Each row is a point on a tangle of strands that fork, close into loops and nearly touch. The rows are in no order.
Two points are linked if the straight distance between their rows is under 103. Some points are linked to none.
Z_921: [  7 -15 -24 -67  47   9  19  -5   2   3 -25 -58  40 -24  29 -42  30 -12
 -19  -7  24 -20 -21  -1   8  22  64 -23  24]
Z_747: [ 13 -28 -14 -38 -12  44 -35 -17 -15   4 -34   3 -34 -22   4  20  72 -88
  17  13  16  46  22 -32 -10 -32  -3  22 -13]
Z_92: [  4  13  33  34  37  74 -33   1 -21   5   0 -10 -13  45  -4  -8 -25  78
   9  21  12  -8  13  23 -33  56  -2  -4  27]
Z_733: [-27  11  13  -2  13 -36  21  24  30 -38  26  17  37  -2 -30 -31 -14  26
 -37 -10   2 -22   6  -4   2 -21  16 -10 -26]
Z_820: [-41  45  18  59   0  57  22 -12  41  -8  35 -12  22  64 -24 -35  34 -20
   8  -5 -42  15  43  16 -29   5 -12  18 -36]
Z_761: [ 33 -49 -38  31  59 -23  16   6 -56   4 -22  11 -43   1 -17 -40  15  64
 -79  -5 -30   4  -2 -16   6  13  48 -21  42]
Z_246: [ 54 -43 -38  40  56 -43  29   9 -75  33  -1   8 -65 -15  10 -14 -11  36
 -65  -2 -21  17 -13  -9  35  23  41 -32  43]
Z_967: [ 28  17 -20  48  52 -30  -4  63 -30  16  28 -13 -66 -32  -6   8 -51  29
 -14  28 -30  13  21  21   9  43  26 -17  20]
Z_705: [ 10 -65 -22  30  41  18   7 -35 -68  23 -31   7 -24  41  12 -29  24   5
 -38 -19 -39 -19   3 -29  19  17   7 -13  47]
Z_656: [ -5 -48   1 -34   1 -22   9 -15 -27  20 -21  34  20  -4  13 -16  19 -47
 -24 -24  30 -11 -31 -19  30 -45   1 -36  -6]
Z_781: [ -7  44  48  36 -14  11 -26  17  26 -17  22  16   7  22  -8  35 -55  70
  38  13  29  -9  11  24 -41  12 -38   6 -17]
Z_94: [ 10  13 -40 -17  33  31  11  12  16  10 -15 -59  -8 -25  13 -27  51 -77
   0  14 -28  19  15  -7  25  39  46  -9  15]
Z_724: [  9 -33 -18  40  27 -49  29   5 -52  17  15   1 -35  -7  14  -2 -42  12
 -35  -5 -53 -37  -6   0  53  22   8 -22  39]
Z_479: [ 29   2 -28 -21   7   4 -13  14  -7  30 -23 -53 -26 -46  45  35   1 -50
  31  35   1   0   7   0  23  40  12  -6  44]
Z_925: [ -5  29 -46   2 -31 -63  20 -14  26 -58   6  -8  20 -30   3  20 -18  20
  16   0 -41 -41  21 -11  16  -1 -22  46  42]
Z_745: [ -1 -57 -14 -14  24 -23  23 -26 -35  21 -33  40  27   6  12 -44  20 -16
 -53 -31   1 -24 -23 -21  27 -29  12 -43  25]
Z_212: [-19   4 -29   1 -21 -50  37 -29   5 -17   7 -16  30 -10  23  11 -16  -4
   8  -8 -40 -44  -1 -10  29  -2 -12  27  27]
Z_582: [ 24 -72 -31  16  48 -11  21 -30 -57  34 -40  39 -16  26  -2 -54  27  -7
 -55 -34 -27  -4 -14 -26  22  -7  23 -45  42]
Z_423: [ -6 -19  39 -45 -13 -32 -15  25   4 -21   6  49  14 -23 -24   8 -25  29
 -27  -3  57 -14 -25  -7   6 -42   6 -18 -27]
Z_484: [ -1  21  39 -29 -47  26 -25   4  44   9   9  22   8   9 -27  10  13 -50
  27   6  49  53 -17   8 -25 -38 -18  12 -61]
Z_798: [-34  -4  48  33 -32  45 -16 -51   4   5  20  27  24  73 -12   8  12  16
   1 -32  16  28 -16   8 -25 -31 -46   8 -53]
Z_96: [-25  15  21  34 -27 -17  29 -17  15  12  26  -4  21  36  32   9 -33 -16
  27 -20 -32 -24 -20  20  13  -4 -33   3 -27]
Z_753: [-10  19  10 -49  -2 -26   5  29  51 -55  21  14  36 -32 -39 -10  12  25
 -29   0  27  -3   2   0 -10 -36  27   6 -27]
Z_911: [-23 -27  35  31  12  31   9   3   9  -5  -6  47   4  61 -50 -52  47 -12
 -50 -18 -20  22  -1 -16 -12 -39   6 -15 -37]
Z_381: [-21  70 -18   8 -81  13  -7 -28  64   8  15  -6  31  27  -5   5  11  -4
  70 -13   7  37  13  22 -44  16 -43  29 -18]
Z_158: [-11  17 -25 -32  26  -3  26  -4  15 -13  -6 -48  41 -22  16 -27  14  14
  -8  10  -8 -32   2   8  16  27  43  -3  31]
Z_782: [ 40 -63 -14  51  48  31  -6 -27 -91  52 -21   2 -68  47  14 -18   2  -1
 -15 -11 -29  -4  -2 -34   9  30   6 -14  44]
Z_225: [ 16 -29 -20  29  52 -13   5  46 -10 -13 -19   9 -48 -11 -48 -55  42   5
 -76  -3 -35  50  15   0 -17 -15  65 -20 -27]
Z_729: [ -1  22 -15  10  10 -48  19  32  23 -15  16 -25  -1 -41   3   6 -24 -20
   3   9 -45 -20  15   6  32  25  12   5  14]
Z_942: [  5  -2 -28  15  56 -29  34  31 -12   9   8 -26 -12 -18  -8 -43  -3   8
 -46   2 -36   2   5  12  20  32  57 -20   8]
Z_292: [-21  25   9  25 -16  28  -6 -42   2 -25   7  -1  30  33   6  16 -19  66
  19   5  -9 -28  14  10 -23  18 -27  24  19]
Z_480: [-19  19  15 -23  29  30  21  21  46   2  10 -29  40  14  -5 -54  38 -27
 -20  -1  14   7 -18   6  -8   6  50 -19 -29]
Z_240: [-25  46 -12   9 -89 -12 -14 -36  62   7  31   8  43  45   8  33 -21  24
  67 -46  -2  30 -17  35 -58   9 -62  25 -33]
Z_475: [  8  13  32 -53  -3  12 -26  29  32 -45   7  19  22 -23 -31  22 -16  84
 -11  18  72 -17   2  11 -32 -17   7   0 -12]
Z_31: [-12   6 -16  43  47 -12   7  60   9 -27   8   6 -36 -13 -60 -41  15   8
 -60   8 -41  36  51  -3 -23  -2  50 -17 -26]
Z_843: [-31 -37 -14   3 -28 -13  23 -62 -31 -12  -9  31  23  25  10   4  20  -5
 -15 -28 -17 -28  -2 -27  31 -40 -33  16  15]
Z_467: [  4  18 -30   4 -43  25 -24 -35   0 -41 -23   8  -4 -17  -7  44   9  53
  30  24  -5 -14  43 -14 -15   5 -35  46  52]
Z_830: [-18  24  -3  35  27  -4  44  31  23   4  30 -30   1   7  -9 -44   4 -39
 -14  -4 -61  -6  17  16  18  16  23 -11 -20]
Z_674: [ -9 -32 -10  13   0 -26  35 -22 -34  34  -1   0   5  14  35 -18  -7 -51
 -13 -23 -35 -34 -24  -1  55  -7  -8 -26  13]
Z_938: [-22  40 -28  53  25  -7  31  17  23 -23  18 -30   1   1 -13 -23   3 -14
  -7  11 -82 -22  57   6   8  29   8  12  19]
Z_874: [  6  25  30  14  42  35 -16  33  -8  10  14 -20  -7  10   6 -14 -42  61
   9  33  31 -16  -3  29 -26  53  26 -20  15]
Z_201: [ -9   1  18  24  -8  45 -22 -19 -17  -8 -11  10 -15  25 -19  15   9   5
  16  11 -14  10  17  -3 -10   3 -16  21   1]
Z_914: [-30  50  27  50   1  12  15  17  49 -14  38   4   9  33 -36 -19   1 -30
   5   1 -36  13  40  13 -19  -8 -13   4 -44]
Z_316: [  6  -8  19 -63 -13  44 -23  -6  16 -40 -11  27  21  -6 -43   9  30  78
 -16  10  66  -6   8   1 -37 -32   5  21 -11]
Z_173: [ 23 -37  -4 -10  34 -18  10  35 -17   5 -16  23 -29 -16 -28 -48  32 -25
 -59 -14  -6  41 -17  -6  17 -16  53 -43 -20]
Z_574: [-16   6  58  28   8  33 -31  14  -5 -22  17  29  -6  28 -31  14 -35  73
  -5  14  22  -4  11   7 -33   2 -22   2 -15]
Z_320: [ 31  -8 -21  49  61  20  18  21 -41  46  13 -35 -58  14   8 -31  -6  -9
 -18   7 -50  10   2   9  20  52  31 -12  28]
Z_664: [ 13 -17   5   2 -16 -43  -4  10 -35  40 -11 -12 -24 -18  45  64 -61 -14
  42  17  -9 -35 -23   3  32  10 -27  -3  28]
Z_597: [  3  -1  -6  57  48   0 -11  41 -39  -8  19   9 -50   3 -26  -6 -34  62
 -31  19 -32  -3  36   4  -9  34  25  -2  19]
Z_394: [ -2   7  68  -8 -10  39 -27  29  18  28  16  28 -21  30 -34  -9   6 -64
   6   3  35  52 -26   5  -9 -22  -1 -16 -69]
Z_200: [ 21 -46 -46  11  34 -22   2  19 -39 -27 -21  10 -54 -38 -22  -1  22  47
 -78   7 -31  15  17 -15  12  15  42  -3  39]
Z_981: [ -6 -12  26  30 -32 -14 -27  -7 -22 -41   4  53 -28   8 -35  43 -25  40
  -2   3 -22  -5  21 -21   0 -31 -45  36  -4]
Z_850: [ 24  -3  -4 -39  13 -84  11  51   1   7   8 -22  -6 -79  18   6 -49 -19
 -15   3  18  -8 -29  13  47  10  43 -32 -11]
Z_640: [ -5  36 -22  -1  -5 -27   9  20  36 -48  12  -9   9 -40 -24  -2  12 -19
  -3  13 -34   4  38 -10  14  -3  12  21   3]
Z_946: [-23   1 -23 -32 -40 -13  27 -37  15  39   0 -21  37   0  45  -3  28 -95
  45 -15   8   1 -21  -6  11 -33 -19  21 -24]
Z_961: [ 19  34  29   0  10  -3 -20  69  24  17  14 -12 -29 -29 -10   8 -43 -24
  26  33  10  24   2  25   0  22  16 -25 -27]
Z_493: [ 21  60  43  60 -17  -4 -35  66  25  10  10   7 -58  -5 -15  43 -58   1
  68  34 -15  16  35  25 -24  26 -39 -14 -14]
Z_857: [ 15 -34   1 -27  26  -2   1 -10 -43  70 -19 -41   3  -5  70  -5 -24 -46
  29  -1  36 -38 -34   1  20  18  -2 -29  14]
Z_207: [-26  13   4   6  39 -14  12  40  21 -34  15   8  11  -4 -42 -37  15  20
 -51   0 -18   3  35   0 -23  -9  40  -9 -25]
Z_559: [  5  42 -12 -51 -18 -27   3  18  56 -56   9  -6  25 -52 -30  -1  24 -12
   2  16  14   9  19   2   0 -16  22   8 -13]
Z_861: [ -3  -1  -3 -35 -34  55 -24 -39   8 -37 -12  27  15   1 -34  22  36  44
   7   3  34  12  26 -10 -32 -27 -27  44   0]
Z_306: [-24 -26 -12  -3   2 -28  33 -12   2 -28  -6  26  21  -4 -24 -31  33  -7
 -48 -22 -36 -14   7 -26  28 -36  16  -1   1]
Z_553: [  1 -44 -36  -9  -5  -5 -12 -11 -27 -39 -32  16 -33 -32 -20  25  48 -19
 -42   5 -43   0  34 -42  23 -17   3  26  36]
Z_762: [-28  16  29  50 -34  62  -9 -59  11  18  24 -11  33  82   9  15   6   3
  26 -35 -11  26 -18  28 -25   4 -58   5 -46]
Z_716: [  3 -32 -27   1  14 -24   6  10 -25 -19 -12   9 -20 -24 -18 -12  20   0
 -52   2 -38   4  14 -22  30  -2  26  -4  22]
Z_908: [-22   6  -5  19 -67 -37  27 -44  11  17  18   6  30  35  37  38 -28 -13
  48 -44 -35 -10 -27  13   5 -16 -58  24 -31]
Z_313: [  3  13 -25 -10 -22  12 -11 -24  -3  23 -26 -30  -5 -26  39  42   7 -32
  51  24  -2  -3  10  -7   7  19 -22  22  36]
Z_759: [ -8  59 -23 -22 -22  -7   8  -5  43 -19   2 -24  47 -20  17   1  -7  21
  36  16  11 -18   6  10 -12  14   1  15  24]
Z_389: [ 58 -44 -21  13  56 -38  27   7 -66  61  -2  22 -44 -13  21 -29 -21   2
 -41 -14   4   9 -38   1  37   7  33 -54  29]
Z_256: [  4   4  -3  27 -30 -12 -21 -23 -25 -21 -13   8 -18  -9  13  57 -35  42
  27  23 -20 -25  14  -9   3  15 -34  35  41]
Z_445: [ 34 -16 -11 -85  55  24 -15  13  -6  14 -23 -53  13 -43  39 -23  23   1
  -1  12  67 -10 -19   9 -15  27  63 -35  15]
Z_491: [  4 -35 -43 -35 -44  16 -30 -56 -35  -8 -30   5   3 -24  25  55  25  26
  37   2  36 -12  26 -20 -28 -23 -52  55  40]
Z_232: [-14  -2 -23 -43  16 -42  34   3  15 -24  -1 -24  45 -35   6 -24  19 -10
 -38 -11  -2 -25  -7  -2  33  -9  42  -7   8]
Z_998: [ -1 -39  19  26   4 -41  -5  26 -34 -33   5  71 -27  -4 -50  -3 -13  33
 -54  -7 -28  -5  15 -24  18 -34  -5 -14  -4]
Z_106: [ 28 -20 -17 -65  44   8 -11   7 -19  47 -24 -67   9 -32  62  -8   0 -47
  30   9  59 -12 -24   1   7  24  32 -28  23]
Z_71: [-35  51  38  73 -15  58  12 -20  47  12  43 -18  24  79   3  -5  -3  -4
  30 -16 -32  25  13  40 -28  15 -43   3 -50]
Z_768: [ 54 -46 -25 -51  64  11 -17  11 -42  27 -31 -37 -31 -31  28 -22  14  -2
 -22   2  51   9 -27  -7  -4  25  69 -39  22]
Z_486: [-14 -11  13 -57 -35 -53  12  -1  29 -28  15  40  44 -22 -10  -3  -9  -3
 -18 -22  49 -18 -38 -16  14 -63  -9   1 -31]
Z_846: [ 10  64 -46  15 -46 -46  14   3  45 -49  -2 -13   6 -32  -2  21  -1  15
  47  13 -37 -13  42  -7  -7  18 -32  45  48]
Z_649: [-11 -16  16 -22 -31  34 -15 -39  -5  25 -11   4  22  14  24  11  21 -42
  34 -16  56  18 -23  -9 -19 -29 -32  11 -28]
Z_917: [-11   7   3  -9 -74 -19 -11 -21  23 -12   7  41  10  -1 -12  33  -7 -30
  36 -11   8  29 -13 -13 -15 -43 -51  40 -37]
Z_296: [  6 -10   2  15   5 -85  -5  37  -6 -60  15  40 -18 -40 -39  10 -35  22
 -43 -13 -28 -16  23 -21  25 -25  -6   4  -1]
Z_851: [  3 -38 -11   2  20 -30   1   0 -49   4 -13  -5 -20 -14  13   8 -34  35
 -19   6 -10 -37  -7  -8  34  13  11  -9  47]
Z_321: [ -8 -57  34  32  -6 -14  -9 -14 -43 -11 -16  90 -24  32 -38  -5  -1  18
 -50 -16 -19  -2  -1 -24  20 -45 -26 -16  -6]
Z_898: [-27   5  -6   9 -82 -17  -9 -54  13  12  21  12  38  44  24  45 -21  14
  50 -50   4  12 -36  17 -34 -22 -68  24 -39]
Z_699: [-26  -1  15 -55  -9   0  30 -22  47   0  17   1  75  12  26 -30  10   2
 -11 -27  60 -18 -50   1   1 -28  15 -13 -28]
Z_213: [-25   5  22  38  20  51  16 -21  -2   7   9 -12  14  64  -1 -37  10   9
  -1 -11 -24 -12   0   9  -4  23  -6   4  -7]
Z_756: [  8 -25  -4  11  10  34 -24  -3 -35   6 -24   1 -41   8  -6  18  12 -15
  -1  20 -19  15  14 -21  10  12  -4  12  29]
Z_771: [ 38  -1 -38 -11  35  23 -10  23 -10  22 -19 -50 -48 -46  22   9  24 -55
  -3  26 -19  26  12   3  26  53  42 -12  36]
Z_528: [-20 -10 -10 -67 -22 -48  31 -14  20  -7   5   6  61 -29  28  -3  -5  -7
  -8 -20  51 -39 -40 -11  20 -35   5  -9 -10]
Z_179: [ -6  -8  55 -15  37  60 -27  19  19 -12  -4  12  14  51 -35 -37  26  54
 -38  -2  46  14  -6   2 -50 -10  22 -12 -29]
Z_700: [ 17   4 -13 -13  -5 -79 -18  33   7 -65   2  14 -19 -67 -25  40 -38  34
 -11   7 -15 -24  21 -15  20  -6  -9  19  27]
Z_539: [-10  10  23  -9 -35  63 -34 -49   9  21  -1  -3  31  41   6  26  11   5
  39 -20  63  37 -23  14 -44  -8 -41  17 -34]
Z_370: [ 15 -10   0 -22 -43  -9 -41 -12 -26   1 -29  19 -31 -33  18  77 -19   5
  44  23  27   4   3 -20  -7 -20 -46  32  18]
Z_675: [-26  14  28 -23  -8  18  17 -20  43  24  20 -23  61  37  41 -14  -4 -14
  15 -21  61  -9 -55  17  -2  -5  -5  -9 -35]
Z_769: [ 17  27  40  11  23  31 -24  45   0  44   8 -24 -21   4  13   2 -54   8
  40  30  29   4 -26  31 -12  38   6 -25 -11]
Z_220: [ -1  42 -27  -8 -18  16   9  -3  34  15 -11 -47   5 -23  23   7  23 -65
  49  20 -16   4  11   7  14  26  -7  13  15]
Z_681: [ -8  -5 -25 -63 -48  26 -17 -41  17  13 -14  -3  31 -16  22   9  48 -51
  45  -5  64  26   1  -8 -35 -34 -33  30 -23]
Z_52: [  7  25  32 -51 -12 -38 -22  45  43 -47  20  24  21 -44 -31  18 -37  41
   2  13  58  -4 -13   7 -16 -29   9  -3 -29]
Z_937: [ 12  10   2 -43  30 -53  14  59  27  -1  14 -24   6 -60   2 -27 -21 -22
 -30  -2  21   7 -23  22  29  14  65 -40 -33]
Z_338: [-29  17  -5 -25 -47   1  11 -42  40  34  16 -26  67  25  55  11 -13  -3
  50 -27  50  -5 -49  24 -29  -1 -28  11 -23]
Z_610: [-41  24  -5  29 -37   1  25 -55  24 -29  29   4  54  51  13  -6 -10  39
  10 -25 -28 -26   2  12 -16  -2 -34  32  -8]
Z_339: [  5 -47  19 -29  39  22  -6 -11 -34   3 -20  16  19  21   1 -24  -6  81
 -41 -12  49 -40 -33  -7 -10   0  17 -19  22]
Z_828: [-13  19   1  29  33  55  17  11   9  15  12 -33  -1  31  -9 -49  23 -27
  -4   6 -44   8  14  11  -2  33  21  -6  -4]
Z_607: [-26 -40  -3  11 -29 -28  32 -51 -26  18  -8  38  21  27  30  -3  11 -59
  -6 -32 -21 -26 -19 -12  43 -47 -39 -13  -8]
Z_21: [ -1  61 -48 -23 -65 -39   9 -17  55 -25   1  -9  33 -27  13  13  -4  13
  60   0   7 -10   9   0 -23   7 -22  41  27]
Z_76: [  3 -40  -6  49   6 -36  44 -17 -47  38  16   1 -25  28  37 -11 -41 -16
 -15 -17 -67 -41 -18  15  59  13 -22 -32  28]
Z_145: [ 38 -66 -37  39  30 -32  24 -12 -86  42  -9   2 -63  -6  30   9 -23   1
 -42  -2 -36 -14  -3 -17  48  28  10 -20  66]
Z_237: [-22 -35  11 -18 -20  -4  16 -24   4 -16 -13  51  25  16 -29 -25  55 -37
 -41 -24  -5   7  -9 -27  15 -61  -6  -5 -27]
Z_683: [-12 -31   5  -3   2  -1   3 -25 -31   1 -10  17   9  10   9  -2  -9  14
 -17 -10   1 -30 -13 -11  22  -8  -9   0  13]
Z_813: [ 10 -28   8 -14   0  -1 -15  -9 -44  45 -22 -27 -13  -7  58  48 -34 -23
  45  14  31 -26 -18  -1  11   9 -22  -6  20]
Z_128: [-11 -18  54  15  29  25 -20  19 -11  -7  12  43  -1  43 -29 -20 -19  68
 -40  -7  32  -5 -20   2 -26 -10   8 -20 -24]
Z_808: [-17 -35  33  36 -14  29 -27 -18 -43 -14 -13  55 -25  38 -31  13   4  28
 -21  -4 -13   9  12 -20  -1 -27 -33   9  -6]
Z_58: [  0   3  22 -56 -13  37 -18   2  23   1  -9   3   6 -11 -17  -1  45 -59
  13  11  49  40 -11  -5 -13 -35  16  -2 -39]
Z_65: [ -2   4 -37  29  38  -6  17  14 -10 -16   4 -36 -11 -16  -3 -15   5  16
 -25  19 -61 -14  36   1  17  44  31   5  43]
Z_113: [  1  78   6  -5 -70 -12 -16  18  76  -1  17  10  10  -3 -19  14   4 -30
  70   6  21  45  19  12 -40 -12 -35  23 -34]
Z_515: [ 12   1 -10 -13  59 -31  33  52   1  16  11 -26 -11 -33  -7 -59  -6   1
 -50  -6   6  18 -17  24  11  25  77 -43 -22]
Z_612: [-22  41  44  53 -33  52 -26  -6  26  -9  18  25 -13  52 -50  10  18 -20
  24   2 -18  54  39   8 -37 -17 -41  26 -55]
Z_688: [ 18   4 -18 -30 -11 -29 -21  18  11 -83  -2  23  -8 -58 -41  36   5  54
 -17  15  -3 -19  40 -17   1 -18  -3  33  28]
Z_544: [  5  -3  44 -14  18  25 -11  25   1  38   8   4  -5  20  -4 -27  -9 -43
   1   0  29  18 -36   8  10  -3  17 -31 -39]
Z_835: [-15  -8 -49 -39 -16 -41  37 -34  -4  -2 -11 -33  39 -35  49   9  11 -46
   8  -7  -8 -35  -7 -17  32 -12   1  18  27]
Z_646: [-29  -8  -5 -21 -24  49   7 -50   8 -30  -6  20  33  29 -31 -11  50  23
 -10 -18   7   4  13 -12 -25 -31 -13  42  -6]
Z_637: [ 12  24  -8 -27  -2 -81   8  41  30 -19  11 -24  14 -64   9  16 -45 -12
  11   6   0 -20 -13  10  29   7  10  -9   5]
Z_277: [  0   5  22 -37  16  33  -6   4   5  23  -8 -27  16   0  18 -12  -3 -19
  19  13  49  -1 -29   8  -5  14  17 -16  -7]
Z_268: [ -2  43  42  61 -36  18 -20 -10   2  16  13  -7  -7  47  24  63 -55  53
  67   0 -30   1   0  40 -31  27 -66   3 -13]
Z_498: [ 20  17   6   3  20 -17 -26  66  17 -24  10  -1 -42 -51 -37   4  -9 -24
 -12  33  -5  39  27  15   3  12  34 -14 -25]
Z_655: [ -2  17 -26 -12  15  23  33  -1  17  44  -5 -65   7 -10  41 -20  27 -98
  31   4 -30  -5  -2   9  30  29  16  -7   9]
Z_133: [  0  27  29  -6 -32 -27   0  12  27  22   9  -7  17  -6  29  40 -47  -3
  56   3  17 -15 -34  17  -4   1 -27   2 -15]
Z_594: [ 12  28 -37 -34 -19   1 -11  -6  23 -62 -15  -2  12 -47 -18  24  22  58
   4  25   3 -20  45 -11 -10   3  -3  36  49]
Z_725: [ 30 -36 -18  13  11  39 -37 -14 -53  22 -36 -19 -57  -9  21  49  19 -31
  15  34  -5  12  29 -31   0  28 -22  16  64]
Z_645: [ 15 -39 -35 -11 -13  32 -33 -45 -48  -3 -43 -13 -26 -22  32  62  36  -1
  18  25  12  -8  42 -26 -10   6 -35  38  62]
Z_181: [ 29  24  13 -42  15  35 -38  38  16   0 -18 -24 -24 -40  -7   4  14 -10
  21  42  42  27   6  14 -15  27  43 -16   1]
Z_792: [ 22  -3   9  15  -2 -62   0  44 -21  22  13  -9 -36 -33  19  39 -79  -4
  17  18 -21 -24 -22  12  40  18  -9 -16  15]
Z_178: [ -9   4 -27  45  43  -7   6  20 -16 -38  11 -14 -13  -1 -24 -13 -14  70
 -36  19 -48 -25  47  -3  -9  33  22   8  43]
Z_509: [ 62 -34 -20  53  64  30   7   4 -68  67  -2 -16 -85  25  14 -25   2 -21
 -17  -4 -30  33 -14 -20  18  37  29 -23  25]
Z_819: [-11  27  17   6 -22 -60  28  11  31   3  23  -5  21  -6  20  12 -43 -23
  33 -14 -23 -35 -30   9  21 -14 -21   4 -24]
Z_204: [-13  22  -4 -26   7  16  12 -12  14   1  -2 -35  42  -6  31  -3 -13  24
  21  10  34 -36 -18  14  -3  23  11   5  21]
Z_930: [-40  18   0  14 -23   9  23 -28  31 -32  26  17  44  32 -23 -26  28   8
 -13 -14 -22  -8  14  -5 -12 -24 -11  32 -16]
Z_905: [ 42  12 -25  51  70  10  13  55 -32  40  27 -34 -77 -18   0 -23 -17  13
 -19  26 -30  38  15  23   7  52  48 -20  10]
Z_686: [ -8  -3 -47 -51 -15 -46  26 -13  12 -40 -11 -20  25 -61  10   8  27 -31
 -19  -9 -12 -20   8 -20  37 -19  25  17  23]
Z_26: [-30  -3  21  53 -12  29  32 -43  -3  13  15  -3  16  67  17 -12   0 -16
   7 -30 -49 -15  -6  14  12   6 -30   2 -23]
Z_704: [ 27 -10  14 -53   9  52 -41  11   2  14 -32 -10 -34 -18  -7   2  58 -88
  14  18  36  50  -3 -14  -9 -13  29 -17 -32]
Z_131: [ -5  32  10  43  12  39 -22  -5 -10 -14  -4 -17  -1  21   0   8 -26  89
  19  28 -12 -31  38  23 -25  50 -12   9  44]
Z_202: [-13 -17  43   6  53  38   2  28  35   7   5  13  24  65 -33 -73  26  33
 -63 -16  36  13 -22   1 -41 -11  41 -38 -39]
Z_30: [-20  -2  37  -3 -48  66 -35 -45  11   3   9  32  23  56 -35  16  26   6
   7 -26  51  53 -12   1 -43 -42 -48  28 -52]
Z_223: [ 22 -51  11 -47  16 -10 -11  14 -23   9 -31  36 -16 -17 -18 -23  31 -34
 -39 -11  35  21 -28 -16  14 -33  30 -48 -20]
Z_217: [  3 -26 -16 -21 -21  28 -23 -12 -12 -24 -31  21 -31 -24 -25  30  59 -50
  -9  14  -9  28  30 -33  10 -35  -4  26   3]
Z_570: [ 15 -17  46  72  29  35  -7  12 -47  48  28   6 -51  62   6 -13 -50  13
   6  -3 -30  -1 -12  27   0  27 -16 -24 -18]
Z_152: [-13  82  15  26 -24   3   0  26  71 -19  28   4   9   5 -32  -7  -1 -16
  39  16  -2  18  40  15 -37  -3 -14  11 -29]
Z_291: [ -1  -2  -8 -14 -58   9 -31 -44 -22  15 -24   5   7  -6  29  65 -11  17
  58  -2  30   5   1   0 -29 -10 -61  38  12]
Z_459: [-22   1  30   8  -7   8  16  -1  16   2  12  27  17  29 -22 -32  28 -44
 -20 -16  -7  14 -13  -5  13 -33   1  -9 -45]
Z_267: [ -8  37 -26 -39 -64  11  -1 -27  37  23  -6 -13  31 -14  23  17  14 -37
  66   5  38  23 -14  13 -28  -3 -24  24 -13]
Z_375: [  3  59  22  33 -38  -9 -13  -2  29   1   6  -5  19  26  23  48 -53  62
  73   5   5 -11   4  33 -37  31 -49  14   3]
Z_619: [ 15   6   8   3 -36 -14 -39   5  -9 -36 -13  31 -33 -25 -23  62 -24  21
  26  26  -1   4  18 -19   0 -14 -40  37  19]
Z_374: [-11  47  -2 -15 -53  -7   1 -19  36  40  -1 -18  39   3  48  42 -23  -3
  77  -7  22   5 -31  22 -29  15 -38  14 -12]
Z_28: [-15 -14  41  23  42  23  10  34  27  12  10  29   3  58 -49 -80  41 -19
 -62 -20   3  31 -11  -1 -28 -26  38 -37 -56]
Z_398: [ 71 -56 -35 -16  62 -19   4   3 -65  46 -26  -6 -50 -28  28 -27  11  -3
 -45 -14  21  20 -28 -17  17  12  59 -48  25]

A piece is all that can be reached along the links. How many separate loops has the piece of each point below (a circle has one, a figure eight two, a Y none), and how many tips (points with one link)?
Z_771: loops 1, tips 0
Z_753: loops 3, tips 1
Z_664: loops 3, tips 2
Z_619: loops 2, tips 0

Name the points in between on the shortest way along the links from the first point to the second, in order.
Z_145 / Z_202: Z_246, Z_761, Z_200, Z_716, Z_306, Z_237, Z_459, Z_911, Z_28
Z_637 / Z_930: Z_729, Z_640, Z_559, Z_753, Z_52, Z_475, Z_316, Z_861, Z_646
Z_857 / Z_851: Z_106, Z_445, Z_768, Z_398, Z_389, Z_246, Z_145, Z_724
Z_745 / Z_769: Z_656, Z_223, Z_173, Z_225, Z_31, Z_207, Z_733, Z_753, Z_52, Z_475, Z_316, Z_861, Z_646, Z_930, Z_610, Z_292, Z_131, Z_92, Z_874
